Each row is a point on a landscape with many peaks, with its height.
From any point a climber steps to the highest of the 2 points nearest to it. It stops when none of these is higher. Distance is the straight distance between rows; heights are no part of it.
k_480 h=480: [-20 -15 -23 -24 -10   1 -17 -14  18 -18  -3  55   1 -11 -39   5   3 -30
 -19  19 -22  21 -34   8 -11 -13  24  11 -10  49   0 -32  -3  12  11 -24
  -4   8]
k_290 h=644: [ 10 -19  26 -35  13  -9   1 -23  -8 -25  42  22  29  -4 -13   6 -12 -24
 -23  12 -37  -8  18   6 -16 -26 -17  -3  34  19 -28  19 -23  22  36 -38
  29  22]
k_205 h=487: [  7  18 -34  30 -32  22  -5  -6   9   0  -6 -20 -21 -13   9  11  -8  26
  35   1  22  -8  16 -14   7  30   6 -29  30  -9 -21 -16   1 -13 -13   7
  -5 -19]
k_746 h=445: [-14  -3  14 -28   0  -9 -41  -6  15 -17  23  31  12   4 -30  -1   9 -39
 -24   5 -19  11 -31  -1 -15 -10  13  31 -20  49   1 -18  -7  20  19 -29
   6   6]
k_146 h=522: [-25  -4  -3   3 -27  -1  -1 -10   3   3  10 -17  -4  -8 -52 -13 -28  -1
   8   0   6  35 -16  19 -14  -1 -12 -13  34 -23   6   2 -14 -14 -19 -23
   9  -7]
k_696 h=265: [ 32   7 -13  23   0 -27  14  23   3 -14  -8  -6   0 -23  37  25 -25  32
   2 -27  12 -46  17   2  14  13 -48   6  -6  -8  -5 -16  32  20 -24  16
 -25  25]
k_60 h=97: [ 30 -17  34  33  -1  27  26 -25   3  15  -8 -55 -32 -24  -2 -35   1  24
  14   0 -16  28  13  42 -35 -12  12 -15  19  -2  19  44 -14 -40   5   6
   9  36]
k_579 h=347: [ 26 -22  34  -2  30 -20 -15  34   5  20 -13  26 -27   9  45   8  14 -14
  16   4 -10 -36  21 -23  22  14  -5  -7  -4  -9   8   4  17  11   0  64
 -18 -26]
k_818 h=382: [ 37  11 -17  63   3  34  13 -14  -2   4   4 -27 -41 -12  38  -9  12  22
  59 -11  -6   9  35   7 -37 -12  22 -13  -4   7   0  23  15 -25  32   4
   0  16]
k_899 h=379: [-16  40 -21  21 -40   9  20 -15 -24   8  -5 -18  37  13 -22 -15 -14  25
  13  16  39   8 -27   4   0  36 -32  10   5 -23  18  -8   4 -17 -26 -37
  -3 -16]
k_559 h=579: [ 10  40 -28  13 -19  19  40   1  -4 -39 -26 -50  23 -11  -1   1  -6  23
 -12 -18  50 -17  26 -14  -7  10  19  20 -33  -9 -39   1  13 -13   2 -22
  -6 -18]
k_653 h=450: [ 13  12 -38  21 -32  40  10   2  13 -16 -24 -43 -32 -18  23   5 -11  33
  34  -8  37 -18  17 -37  -2  27  24  -5  12  -4 -30  -8 -10  -9   4  -3
  -4   4]
k_458 h=654: [  2  33 -27   5 -35  22  20 -23 -11 -26 -17 -57  22  -9 -24 -14 -16  23
  -1 -10  44  12   4 -21 -14  12  32  18 -23 -17 -31   5 -14 -29 -15 -42
  16 -24]
k_227 h=650: [-13 -16 -11 -12 -26  11 -18  16  10 -18  -3 -36 -22 -24 -24   1 -34   8
  14 -31  10   8  13 -23  -3   6  13 -12  23 -23 -25   1 -23 -12   4 -30
  18  11]
k_188 h=156: [ -8   7  40  13 -27  26   6   3  17  -4 -33 -31 -21  -4 -30 -19  23  18
  13  11  26  23 -26  -6 -19  41  15  31 -24 -21  32   2  10 -22 -39 -14
  -2  20]
k_670 h=572: [-25  13 -45   6   6  -5   9 -18  -8   8 -12  29  12   4  -8  -3   1  -3
 -12  16 -11  18 -24  30   3 -22   1 -10  19  33  15 -28  -5  -3   7  16
  -5   5]
k_490 h=376: [  2 -11 -30 -25 -16   2 -41 -12  -5 -34  49  12   6 -16   6  -8 -22 -19
  23 -34   5  -3 -16 -30   1  -4  11  29  11  18 -30   0 -10  31  27 -41
  33  11]
k_419 h=554: [ 13  16   7  17  13  -2  -3   7  15  -2 -18  33 -23  12  24   4  41 -12
 -20  18  18  15 -12   7   1  14   6   6 -46 -25  36 -12  55  15 -30  39
 -40 -10]
k_610 h=426: [ -5 -35  34 -33  14 -28 -19   1  -7 -16  43 -24   1  -8 -25   4 -23  -9
   5 -30 -10  -9  33 -26 -21 -11 -10   5  24 -18 -23  43 -52 -14   6 -40
  36  12]
k_67 h=227: [ 50 -15  19   9  28 -25  28   4  36 -20 -18  -9 -10 -12  15   1   1  30
 -28   3  23 -34 -13   1   5 -23  -1  15 -42 -28  24   6  45 -11 -49  -2
 -12  16]
k_148 h=481: [ 32   1 -20  55   3   2   2  -8   9  -8  -9   3 -21  -3  24   1  25  28
  46  21  -1   3  24  -7  -9  30   6 -26   1 -13   5  -6  32  -7   2  30
   3  22]
k_824 h=415: [ 34  17 -24  43 -17  45  20  -1  12 -16 -11 -29 -35 -21  41  -2  11  34
  56  -4  22  -4  28 -15 -23  11  25  -1   2   1 -18   0   4 -14  15   4
  -8  23]
k_255 h=81: [ 31  -8  20  50  -2  46  28 -26   4   9  -5 -42 -25 -18 -11 -12 -11  16
  20  12 -26  32  39  30 -24  -4   3 -48  26 -24  -7  26   5 -29  -3  12
  12  23]
k_272 h=391: [  1  -5 -16  -3  -6 -25 -41  18  29 -15  -6  12 -24 -10 -19   4   4 -17
   4  -5   9  -5  -3  -4   6  -2  18 -11   5  -8  12 -22  12   0 -10  26
 -15 -25]
k_304 h=490: [  0 -23  21  -1  52   1  46  19 -23  17 -18  43  18  29  51   6   3  27
 -32   4 -17 -27 -13  26  31 -20 -18  -2 -11  12  27  -8  22  15  -4  34
   1  36]
k_54 h=521: [-11   7 -57   1 -13  12   6 -21  -6 -14 -16  44  18   2  -3  20 -14  -4
 -17  16 -23  16   1  21   9 -20   7 -29  22  33 -25 -46  -7  13  18 -17
  -5   7]
k_220 h=435: [  0 -13  37 -22  34 -16  32  21 -21  35  -9  19  44  30  10 -11  11   9
 -14  19 -38 -32  -5   3  11   6 -46   7   4  19  15  17   1   0  19   7
  10  32]
k_602 h=346: [-28 -16 -45 -32 -27  14 -49   0  -1 -16  44   6 -19 -22  -3 -14 -45  -5
  28 -30  15   9 -35 -39   4   8  16  35   8  -7 -17   3 -19  26   3 -48
  25  11]
k_158 h=422: [-18  34 -30  37 -30  14   8 -31 -17  26   4 -17  26  12 -25 -21 -11  12
  22  33  17  27 -23  18   0  25 -22 -19  15  -2  20  -6  -5 -29 -29 -10
  -9 -23]
k_678 h=315: [-37  -5 -19 -30 -41  18 -55  15   8  -2  15  -2 -30 -15 -10  -6 -29   9
  23 -21  24  13 -37 -54   2  30  27  36 -16  -7   0  -9 -13  17  -7 -33
   7  -2]
k_766 h=369: [-15  28 -33  -8 -37  22   7 -29 -22   2   0  16  61  16  -1  -1 -22   9
   9  19  -5   7 -17  -3  11  18  -3  -2   5  27 -17 -25 -11   5  10 -48
   6 -13]
k_204 h=284: [  3 -26   7  29  33 -23   9 -26  12  16   2  26 -30   0  13 -21  29   3
 -14  25 -17  38 -17  10   0  -7  21 -36 -22 -25  31  16  40 -23 -29  57
  -3 -17]
k_794 h=337: [ -1 -12  13 -36  25 -36 -21  30  -1   3  -5  33   1  16  24   9   9 -17
  -3  -2  -9 -44   2 -18  16 -23   3  14   1  13   4   2 -13  16  23  22
  -4 -23]
k_140 h=605: [  1  59 -25  54 -15  21  20  -4 -21   9  13   9  23  15  33   3 -28  23
  25  26  24  -1   6  -8  27  42 -25 -13  -2   0   3 -24  19  -2 -12  23
 -32 -13]
k_114 h=312: [-24 -11 -22  51 -29  33   3 -10   8  -3  20   8 -32   1 -28 -11 -23   2
  22  39   5  46  -7  23 -22  26 -10 -30  40 -14  26   8   9 -26 -35   8
 -19  11]
k_66 h=643: [ -6 -28  12 -16  24 -31   4  11  -2  17  21   5   5   7 -13   3 -18 -20
 -13  -4 -24 -11  24  15   6 -30 -29 -30  37 -15  -2  23 -17   3  21   2
   8 -15]
k_37 h=430: [ 12  -8 -23  27  -9  -7 -21   7  21  -7 -11   9 -37 -15   0   6  10   2
  34   7   4  -4  15  -2  -1  14   2 -28  17  -8   9 -12  19  -4  -2  48
 -16  -4]
k_893 h=624: [-12  -9 -35 -11 -39  22 -25  10  -4  -7  28  14 -14 -12  -6   9 -49 -16
  18 -15  -2  -1   5 -12   6  -2  -9  -6  40   3 -25  -3  -8  36  22 -39
   2  12]
k_996 h=414: [ 39   7 -32  19   1  -9  -2 -10  37 -24 -23 -22 -34 -18  -9 -11  22   6
   5   5  22  -9  17  -3 -11 -21  38 -13  11  -2   6  -9  25 -12   3  23
  -9 -17]
k_243 h=529: [ 15  13 -13  -6   3 -17  20  18  -1 -34 -25 -46  27  -7   1  11   1  19
 -16 -27  42 -29  26 -22  -9   1  14  19 -12 -20 -40   5   4 -13   6 -16
  13 -13]
k_810 h=523: [ -9 -29 -13 -37 -15  15 -27 -16  19 -37  17  43   5  -3 -29  16  -3 -28
   3  24 -30  12 -23 -24  -3   9  20   3   0  40 -35 -22  -6  23  12 -28
  13  28]
k_225 h=131: [ -6   3  21   7 -30  31  20 -11   3  -8 -42 -57 -19 -18 -23 -38   6  35
  10  -5  28  14 -22  -3 -27  16  26  31  -6  -6  16  15 -16 -38 -10 -24
   9  30]
k_524 h=533: [ -4  -4 -16 -20 -27  15  -9  30  -7   8 -18  11   3   0  14   0   1  12
  34   2 -16 -32 -16 -11  16  31 -22  -1   9  36 -12 -21   5  34  26  15
  -9  22]
k_268 h=569: [-19 -31  25 -41 -16  25 -27   9  17  -7  26  28 -14  -4 -35  15  -5 -36
  -8  13 -40  14  -3   0 -16   3  -8   4   7  45 -20  -3  -5  24  24 -21
  -2  29]
k_754 h=599: [ 14 -15  -6  -1 -10   3  -6   7  22 -16 -14 -45 -26 -23 -27  -8  -7   6
  -5 -20  17 -10  26 -10 -17 -15  36  -9  19 -10 -10   4 -10 -20  10  -3
  12  -1]
k_936 h=440: [ -3  51 -21 -17 -18 -13  -8 -15 -30 -17  19   5  53 -11  23  20 -33 -10
  11 -21  -4 -13   6  -6  14  -7   5   8 -14   5 -31 -13 -11  14  24 -13
   8 -26]
k_404 h=467: [ -2 -23  28 -34   6   7  -4  21  -3  24 -16  22  19  16  -4   1  23 -10
   4  13 -45 -15  -7  -7   8  16 -22   0 -11  51  -6 -12   2  17  22  17
  -7  27]
k_972 h=338: [ -2  18 -17 -14 -35  24  25 -10 -14  -8 -14  22  69  23  12  16 -11  21
   1  24 -10   0 -19 -20  13  32 -27   7  -5  14 -31 -30   1  15  -3 -57
  23  26]
k_186 h=633: [-23  14 -39   5  -1 -35 -10 -19   3 -17   4  30   2  -1 -30   3   2 -12
 -23   4   0  22 -27  33   5 -40   7  -1  19  -2  14 -13   1   6   9  -4
   2 -21]
k_250 h=687: [ -2  36 -28  35  -8   6  12   2 -23  16  -9   7  21  12  16  -8  -1  20
  14  12   4  -2 -18   7  11  24 -23  -8  12   8  10 -22  13   9   6  25
  -5   4]
k_56 h=421: [ -7  -5  -5  45  11 -12  15 -32 -10  26  10  -5   3   6 -29 -21  14  -2
  -2  16 -22  39  -9  38   2  -1 -27 -43  25 -18  21  10  13 -24 -23  36
  -1   2]
k_711 h=285: [-25   4   5 -21 -23  -6 -41  21  15  -6   3  -6 -13  -5 -37  -7   4  -6
  14 -23  25  11 -30 -30  -3  28  15  36 -23  -6   7 -12  -8  10 -13 -18
  10  -8]
k_340 h=491: [ 22  -8  -7  -3  19  -9  24  21  18 -21 -28 -37  -3  -2  12  -4  17  21
  -8 -14  38 -32  19 -18  -6  -5  24  10  -5  -7  -8  10  15 -19  10  10
   7  -3]
k_214 h=486: [-10  25  -7 -26 -23 -14   3  -8 -30  -4  30 -36  44 -11   3  15 -30   2
  20 -32   1  -8  22 -29   1  26 -15  -1 -14 -13 -38  18 -29   8  10 -28
  20 -15]
k_962 h=404: [ -9 -30  47 -39  30 -31 -28  -5 -12   3  49  10   6  -2 -14  -4 -13 -21
   2   2 -21 -24  21 -21 -17 -21 -16  13  17  10   0  48 -44 -10  12 -35
  22   6]
k_574 h=319: [  8 -25  19   7  18 -17  -9   3  15  16  -3  15 -11   7  -5 -12  24 -16
  -2  16 -10  11  -5  10   3  -2   8 -27 -13 -16  30  10  21 -19 -14  52
 -13 -26]
k_431 h=374: [ -6 -21  35 -23  11 -25 -11  17   9  19  -6 -28   1   1 -21  -7  11   6
   8  -9   3 -18   4 -13 -11   3   1   7   0 -19  13  24 -19 -22 -10  -1
  17  -9]
k_970 h=454: [ 40  20 -20  29  16  -9  25   4  19 -26 -36 -14 -13  -5  17   3  29  33
   6   1  33 -22  17 -11   5  -4  21  -2  -7 -21   5 -14  36  -6   1  24
   4  -5]
k_510 h=185: [ 34 -25  49  17  -1  45 -33   2  26  25 -17 -43 -55  11  24  -3  45 -21
 -16   1  -6  29  25  10 -22  28  35  -2  -2 -12   6  -1  -8  -3 -26   2
  -8  -6]
k_964 h=350: [ -3 -34  26 -17  30 -38   2   6  19  29   6  -2   3   8 -19 -13  13 -16
  -6  10 -12  -4 -10   4   8 -18  -2 -11  14 -14  24  25 -12 -22 -17  17
   6 -26]
k_130 h=257: [-27  10 -26  -8 -39  -6 -22   7   1   1   4   8   9   3 -16 -18  -6   8
  17  -1  19   4 -42 -16  -3  12  -1  30   2   7  13  -9  -1   9   7 -32
   6  -6]
k_41 h=393: [ -2 -22  25 -32  33   3 -17   5   5  46  11  32  -6  20   2   9  36 -62
 -41  16 -31   6  -3  11  -6  -5  -3   2  -8  47   3 -14 -15  10  -5   1
 -24 -20]
k_122 h=269: [-20  46 -27  14   4   3  32 -13 -25  -9 -19  23  22  10  24  36  -6  37
 -35  -8  30 -13  -9  40  31 -33 -17  12 -22 -18  22 -29  20  25  -7   7
  -9   8]
k_321 h=300: [  3  -4  -9 -35  28 -55 -26  11 -11 -31  23  -3  20   1  11  16  -2  -6
  -4 -38  18 -31  14 -37  -9 -17  11  32  11  -1 -16  17 -21   0  21 -20
  28  -3]
k_942 h=287: [ 12  22 -21  15 -23   0  18  22 -16  -2 -15   7  19   0  32  13 -30  27
   6 -15  11 -33   0  11  22  13 -52  12   1  13  -4 -29  28  35  -5  -8
 -16  30]
k_5 h=82: [ -4   5  15  21   5   1  38 -23 -12   3  14 -66 -27 -11   4 -40  18  31
  -9 -28  35  12  -5  17 -31 -19  12  42  -4  -9   7  60 -23 -46  11   1
 -19  -5]
k_671 h=619: [-14  -4  -8 -15 -23   0  -4  15  -7 -24  24 -17 -10 -23 -28  19 -42 -17
   2 -34   4   4  42 -11  -3  -4  -2 -22  33 -35 -44  11 -18  18  14 -26
  16  -6]
k_625 h=568: [ -1   3  -4  -6  31  -5  25  -9 -24  28 -18  23  31  18  26  16  11  19
 -23  -3 -37  -8  21  23  34 -13  -9 -29  11  28 -15 -21 -13   7  29  39
  11  16]
k_739 h=361: [-10   8  -7 -11   4 -37 -24  16   6  -1  -4  15   1   5  -2   3   7  -4
   3  -8  -3 -14 -10   0   9 -14   5   6   5   9  11 -10   2  15  20  17
  -4 -16]
k_96 h=208: [ 22  -4  33   1   8 -12  19  15  28 -14 -23 -11  -7  -3 -13  -4  21  10
 -17   9  29 -12 -19   2  -6   1  -7  23 -34 -29  32  11  42 -12 -40   1
 -11   8]
k_781 h=54: [ 13  27   4  34 -22  42  40 -21  -7   1 -25 -68  -4 -23   5 -19   6  30
  20 -14  26   8  12  11 -26   6  14   7  -8   2 -19  22 -14 -35   6  -7
   3   8]
k_730 h=573: [-22   6 -27   4 -16 -34 -19 -16   6 -18  18  -6   8  -4 -51  -6 -12  -7
  -4  -8  12  21 -27  13  -7 -23   5  13  22 -19   7  -6 -10 -10  -4 -31
  17 -20]
k_461 h=209: [ 11 -23  35   9  -8  32 -41  10  35  11  -5 -15 -54   2 -20  11  31 -34
 -16   3 -10  30  21  11  -6  22  19 -18  -1 -18   6  -5   6   7 -31  19
 -19 -15]
k_885 h=652: [ 19  11   0  50  12  -2  11  -4  14 -22 -15  36 -35   7  23  10  32  25
  15  29   9  13  -3 -10  -4  19   3  -3 -48 -30  32  -8  71   5 -25  27
 -24  20]
k_709 h=446: [ -9  -9  20 -16  37 -19 -15   2  11  33   2  24 -13  24   5   2  44 -43
 -45  15  -2  18 -24  14  15 -12   9   4 -20   1  25  -4   1   1 -29  21
 -21 -53]
k_669 h=424: [  2  37 -15 -18  15 -27   0  -4 -29   0   2   8  34  -6  38  36 -15  -1
  -4 -29  -5 -20  24  10  27 -24   6  -7  -2  -2 -24 -18 -14  20  32  14
   5 -28]
k_695 h=380: [ 32 -16   8  13   0  25 -13   2  32 -12 -18 -27 -49 -19  -1  -8  20  -2
  18   6   5  -7  23   2 -17  -8  40  -2 -15   7  13   4  18 -10   5  28
  -7   0]
k_310 h=218: [-22  26 -47  -5 -12  10  10 -24 -20 -15 -29  44  42  17   6  24  10  16
 -26  17   7  13 -31  11  13 -20  23  16  -3  18  -2 -52  -7  11  17 -19
  17   9]
k_633 h=492: [ -9   4  12 -10  24  -3  -6   8   2  21 -13  32  -6  11  26   1  45 -23
 -29  10   3  10 -31  11  12   4  -4   9 -41  10  39 -14  28  13 -11  39
 -40 -19]
k_708 h=471: [-22   8 -15  23 -17  -2  11 -23 -15  30   7  -5  19   4 -39 -20  -6   1
   5  21 -15  35 -22  35  -7   1 -33 -25  26   5  13   2 -10 -18 -15  -1
  -2  -1]
k_80 h=245: [ 33 -12   3  10  25 -44  11   9  23 -10 -15   0  -7 -16  27  27 -16  36
 -18 -23  16 -45  -2  -2  25 -15 -30  14 -24 -19  18 -11  31  -4 -53  11
 -19  20]
k_252 h=412: [  8   2 -22   2 -26  30  -3  28  25 -29 -30 -30 -37 -24   6  -4  11  25
  21 -15  49 -25   4 -36 -11  22  31  24 -13  -2 -10  -7   9  -4   4  -2
  -3   9]
k_604 h=401: [-18 -20  61 -40  19 -22 -17  19  -7  35  15  -8  18  19 -16  -8  14  -8
   4  11 -17 -27  -2 -17 -11   9 -23  22 -20  -3  18  33 -24 -10  -8 -12
   6  -5]
k_311 h=438: [ -3 -22  31 -45  32   3   9  10   3  18 -27  53  15  21  11   9  37 -14
 -25  25 -33  -7 -14  -2   9  -1   1  -5 -30  47   8 -15 -11  -2  12  25
  -5  14]
k_446 h=515: [  0 -33  23 -11  27 -16  15  15  32 -15  -2   9 -27   6 -47 -12   0 -32
 -31   9   4   9  10  21  -5 -35  26 -19  20 -31  22  21  19 -14  -8   1
   1 -28]
k_582 h=286: [  3 -17  10  35  51 -23  25   6 -27  30  -1  39   0  12  68 -13  15  23
  -6   2 -14 -11  14   3  39  -3  -5 -30   2  -9  19   0  15  18  12  80
  -3  11]
k_369 h=527: [ -1   1  11  13  50  11  51   3 -43  27 -19  26  34  32  51   5  11  29
 -33  -7 -17 -17  14  24  53 -12  -6 -21  -1  14  -6 -15   7  23  13  48
   8  34]
k_325 h=365: [ -2   1 -14  74  -5  13   5 -37  -6  12  17  -4 -13   2 -17 -17   0  10
  24  40 -16  58   1  20 -20  27 -17 -40  24 -15  18  11  20 -31 -36  30
  -2  15]
k_282 h=340: [  3  44 -21  29 -16 -12  39 -16  -9  -9  -7 -18  30   2 -17  -5 -13  32
 -13  12  45   9 -24   8  -4   9 -29  20 -17 -39  23 -11  24 -16 -46 -26
  -4  -1]
k_412 h=403: [-16  53 -30  -4 -36  18   3 -20 -25  -1   2  14  59   2  17   4 -48  -4
  16   6   2 -11  -5  -6  30  10  12  -3 -16  18 -16 -23  -1   2  16 -15
  -8 -33]
k_31 h=498: [-12 -20  13 -42 -33  19 -19  18  -1  18  -4   5  -3   5  -8   1   7  -2
  33  -1 -52 -27  -9 -15   7  22 -19 -11   2  45 -15  -5 -17  27  21  -1
   0  31]
k_851 h=587: [  1  20 -12 -11 -17 -16   2 -18 -11 -21  -1 -51  31 -10 -32   2 -19   3
  -8 -26  22   9  18 -20 -17  -3  25   5 -18 -28 -33  -2 -19 -22 -10 -41
  32 -29]
k_242 h=461: [-11 -19  33 -24  61  -7  47  17 -25  28  -9  37  41  32  35  -7  14  14
 -34  24 -26 -36 -25  13  29 -28 -26   4  -7   8  19  15  -5   0   6  18
  21  17]
k_808 h=528: [ -3  29  -8 -20 -14 -20 -10 -23 -24 -31  41 -25  46 -20 -20  17 -37 -25
  13 -36  10  11  20 -19 -12  -8   6   9 -22 -20 -40  15 -31  -9   4 -29
  27 -24]
k_97 h=425: [-12 -27  53 -37  29 -16 -15   4  -3  30  29  19   8  16 -18  -3  -1 -36
  -7  28 -44 -22   2  -9  -8 -16 -19   6  -5  29   2  30 -33   1  11 -14
  10  -7]
k_43 h=375: [ 19 -18  27  -7  19  -3 -25  22   1  36   2  23 -25  23  38   4  37 -30
  -5   5 -16  -7  18  -6  11  31 -10 -10 -17   4   4  -3   2  19  -3  51
 -39 -28]
k_79 h=712: [-21 -21 -13 -26 -30  20 -13  -1   7 -14   3 -28 -29 -31  -5 -12 -66  10
   7 -30   3  40   2 -38   7   9  10  -9  22 -34 -40  20 -53   0 -11 -58
  22  31]
k_955 h=577: [-11 -10 -28 -23 -34  -1 -40  17   1  -3   8  14 -14  -6   2   5 -18  -9
  35 -17 -11 -17 -18 -21  12  11  -4   6  20  27 -13 -15  -7  29  27 -11
  -6   0]
k_381 h=477: [-19 -33  41 -22  39 -16   7  23  18   4  18  39 -21   8 -29   0  -2 -58
 -31  22 -15   8  -1   9   2 -37   4 -10  10 -18  15  25  -1  -4 -10   1
  -7 -42]
k_10 h=413: [ -1 -29  25 -43  39  -1 -19   3   5   7  -6  54   0  17   4  24  24 -41
 -38  27 -38 -10  -1  -6   3 -22  16   1 -16  49 -18 -13 -16   4   6   2
  -3  -8]
k_273 h=373: [ 14  -1   4  12 -30  50 -28   5  38 -20 -27 -34 -56 -23   3  -5  10   7
  32  -3  15   5  10 -22 -15  16  46   4 -11   3   1  -5   3 -10   0  12
 -12  13]
k_852 h=449: [-11 -28  52 -28  37  -6 -22  20  12  27  30  29 -16  17 -22   4  -8 -64
 -21  23 -27 -10  11  -1  -7 -26 -16   6  -2   9   9  28 -27   9 -10 -17
  -6 -41]
k_532 h=234: [-13  10 -15 -14 -21 -22 -10   0 -13 -26  15   0  33   0 -16 -14  -5   6
   3 -11  28   6 -45 -14 -12   7 -11  59  -6  -7   7  -4   4  17  -3 -57
  24   7]
k_975 h=410: [-20  -7  19  -9   7 -17 -16   2  24  21   6   4 -16   8 -39  -1  35 -38
 -30   4  -9  36 -25  17  -8  -4   6   5 -16   4  27  -2   4   1 -35   9
 -20 -35]
k_660 h=318: [ -1 -22  11 -41  28 -43 -36  26  11  -6  10   7  -9   0  -5   6  -7 -21
   0 -17   0 -43  13 -31   0 -19  20  13   9 -10  -6  15 -19  -3   9   1
  16 -24]
k_898 h=406: [  2 -29  28 -11  28   8 -22  19   4  53  19   9 -31  30  21   3  44 -59
 -31   8 -19   7  10   8   2  23 -15 -11  -2  12   6  -1  -9  13 -20  20
 -24 -37]
k_652 h=484: [ -3   9 -21 -15   2  -3   6 -20 -14 -17   2  32  34   4   2  23 -12 -15
 -20   3 -32   6  15  23  12 -37  -6 -15  21  26 -35 -18 -14  14  40  -9
  13   2]
k_202 h=301: [ -5  65 -14  20   0 -17  35 -12 -21  -5  -9  -4  37   6   6  22 -22  26
 -23  -1  32   2 -10  16  24 -12 -22   8 -31 -42  15 -21  21   7 -25   0
  -9  -9]
k_382 h=96: [ -2   6  34  28  -2   5  20 -11   2   2   2 -47 -48 -27  26 -38  20  24
  21 -20  20  28 -17  10 -39  -8  21  42 -13  -7  19  55 -27 -40  15   6
 -32  17]
k_453 h=405: [ 15  18 -25 -25  -2 -20 -17 -20 -20 -36  29   9  43  -2  26  14 -13 -20
   6 -29  -3 -10  -7 -16   6 -16   9  23  11  16 -32 -12 -19  28  33 -33
  25   4]
k_157 h=524: [-11  27   0  10  33  -5  18 -13 -25  33   7   5  36   4  18  13 -12   1
 -19 -11 -28   6  21  32  40 -39  -3 -37  -2   5  -5 -10  -8   5  22  42
   2 -19]
k_267 h=214: [-18  -5  13 -38 -22  -5 -11   1 -16 -19  13   0  34  -1 -11 -11   4   1
  13 -13   5  -6 -39 -17 -20  14 -22  54 -12  18   9   2  -6  21  19 -57
  26  44]
k_920 h=688: [  5   1  16 -20  15 -27   3  -7 -16  -4  44  -2  24   0 -14  15 -24 -28
 -19 -10 -17   3  23  17  -4 -38 -24 -10  34 -13 -17  22 -22  12  30 -34
  19 -13]
k_859 h=678: [ -8  16 -36  -2 -38  15 -11  -2  -8 -19  34   6   2  -9  -5  15 -66 -25
  15 -24  13   7  19  -7   8  -6   2 -22  30 -18 -39  -1  -7  28  12 -35
  -4 -32]
k_597 h=237: [-15  -5   7   8 -28  22 -49  12  24  19   5   4 -48  -5 -17   7  13 -32
   8   1  -5  25  -6   1  -6  30  -2 -15  -4   8  13 -21   7  16 -21  32
 -40  -9]
k_232 h=242: [-20  25 -28  -2   8  -8  25   0 -24  -8 -29  35  27  20  13  18  21  24
 -32   5  12  -4 -31  28  18 -35  -4  14 -11   6  21 -31   6  16  17   6
   6  17]
k_420 h=540: [  1  13  -3  34  27   3  20 -17 -24  38  11  15  21   1  23  -7 -15  -8
 -13  -3 -45  20  37  37  31 -11 -19 -63  13  10  -5  -5   3   9   6  57
 -13   1]
k_661 h=453: [  7   5  -6 -27  33 -22   1  -7 -19  -6   1  25  28  15  32  36   5   5
 -25  -5 -21 -18  15  13  25 -50  16  -1  13  18 -14 -15 -23  17  39   4
  23  -7]
k_270 h=618: [ -9  10 -24  10  17   3  17   4 -21  19 -23  24  33  14  24  -2  19  16
  -8   2 -17  -8  -4  18  26   8 -27 -13   2  25   2 -20  20  10  21  35
  -8  31]
k_515 h=553: [ 17 -34  12  -7  14  -9   9  10  27  -7 -13 -32 -17 -12 -41 -19 -11  -7
 -20   2   1  -1  18  20 -14 -42  31 -16  28 -11   3  28  -2 -26  -5 -11
  19 -14]
k_313 h=593: [  7 -21   3  13  27 -16  15  -4  -9  34  19  12   4  12   5  -8  -5 -10
  -9   2 -38   3  27  31  14 -13 -30 -48  36  -7   8  10  -1   0   6  47
  -1  -6]
k_281 h=317: [  3 -32   9  -1  46 -17  -3  12 -10  29  -6  48 -18   8  45  -7  10 -14
  -1   2 -29 -16  12   1  30 -14   1 -26   5   8  15   4  10   3   3  75
 -18 -17]
k_971 h=271: [-23 -14  -7  28 -27  25 -20  -4  22   9   4  19 -48  -7 -25  -5  -1 -16
  26  26 -12  41  -5  17 -18  30 -10 -29   9  -2  26  -1  19  -7 -29  32
 -33   5]
k_89 h=183: [  1  10  41  -8 -15   2   3  19  26  -6 -23 -30 -10   5 -40  -4  27   4
 -20  -1  31   7 -22   2 -15  26   5  50 -48 -27  37   2  29   1 -52 -25
  -7   5]
k_394 h=452: [-16 -13   4 -31  -8 -16 -18   2 -18  -6  24 -45  17  -7  -8  14 -19   9
  10 -45  -3  -9  30 -29 -11  10  -8   1  10 -21 -35  26 -39  -4   7 -23
  33   2]
k_691 h=310: [ -1  19 -30   2 -36  25  22   8 -16  -1 -18  13  43  13  16  -5 -25  28
   4   9  14 -21 -20   4  15  24 -43  11   3  17  -5 -29  23  24  -8 -47
 -10  22]
k_436 h=555: [ 24   8 -11  76   5   8  17   4   7 -21  -4  23 -24  14  20   8   9  37
  47  27   6   6   8 -11 -11  38 -24  -8 -22 -29  21  -2  62  -3 -19  12
  -5  42]
k_511 h=166: [ 45 -19  54   4  10  45  -1  16  18  22 -16 -36 -42  14  36 -10  47 -13
 -14  11  15   2  16   1 -18  24  29  22 -28  -4  10  19   5  -9 -19   2
  -5  -8]
k_388 h=68: [ 14   5  12  23   1  24  54  -9 -14  -5  -3 -69  -5  -4  19 -19  18  30
  -5 -25  35  -7  11  17 -33  -6  -9  28 -15   2  -8  48  -9 -31  14  -3
  -3  22]
k_4 h=606: [ -4 -31  44 -41   8  -3 -25  -8   7 -18  44  27  -5  -6 -39   0 -12 -41
 -19  14 -31  -2  -2  -1 -24 -21  -5  14  11  36 -14  22 -18  18  32 -33
  16  28]
k_769 h=113: [  9  -3  41  20 -17  30   5 -19   6   0 -24 -55 -35 -25   1 -37  10  22
  20   1   2  26 -14  16 -33   1  28  14  -8   7  26  37 -17 -37   0   0
  -4  29]
k_312 h=536: [ 17  55 -21  41 -14  19  21  -4  -2  -7  -5 -20   9  -7  22  10 -11  30
  30   7  35  -7  26 -21   9  35  -1 -16  -1 -23 -16 -21  18 -11 -17  11
 -10 -18]

Where does a climber stop that starts at each point below?
k_10 => k_859
k_660 => k_885
k_5 => k_936
k_267 => k_936
k_60 => k_936
k_511 => k_458
k_532 => k_936
k_574 => k_227
k_510 => k_708

Call two points neighbours if one is among the 2 nearest of the other. Go from one point of each pair to the other, from neighbour to neighbour, staying as high as possible. Name the lowest point that can't be avoided.
k_79, k_920 => k_220
k_936, k_186 => k_669
k_227, k_186 => k_321
k_458, k_859 => k_962
k_250, k_885 => k_818
k_458, k_898 => k_41
k_227, k_859 => k_671
k_920, k_250 => k_157
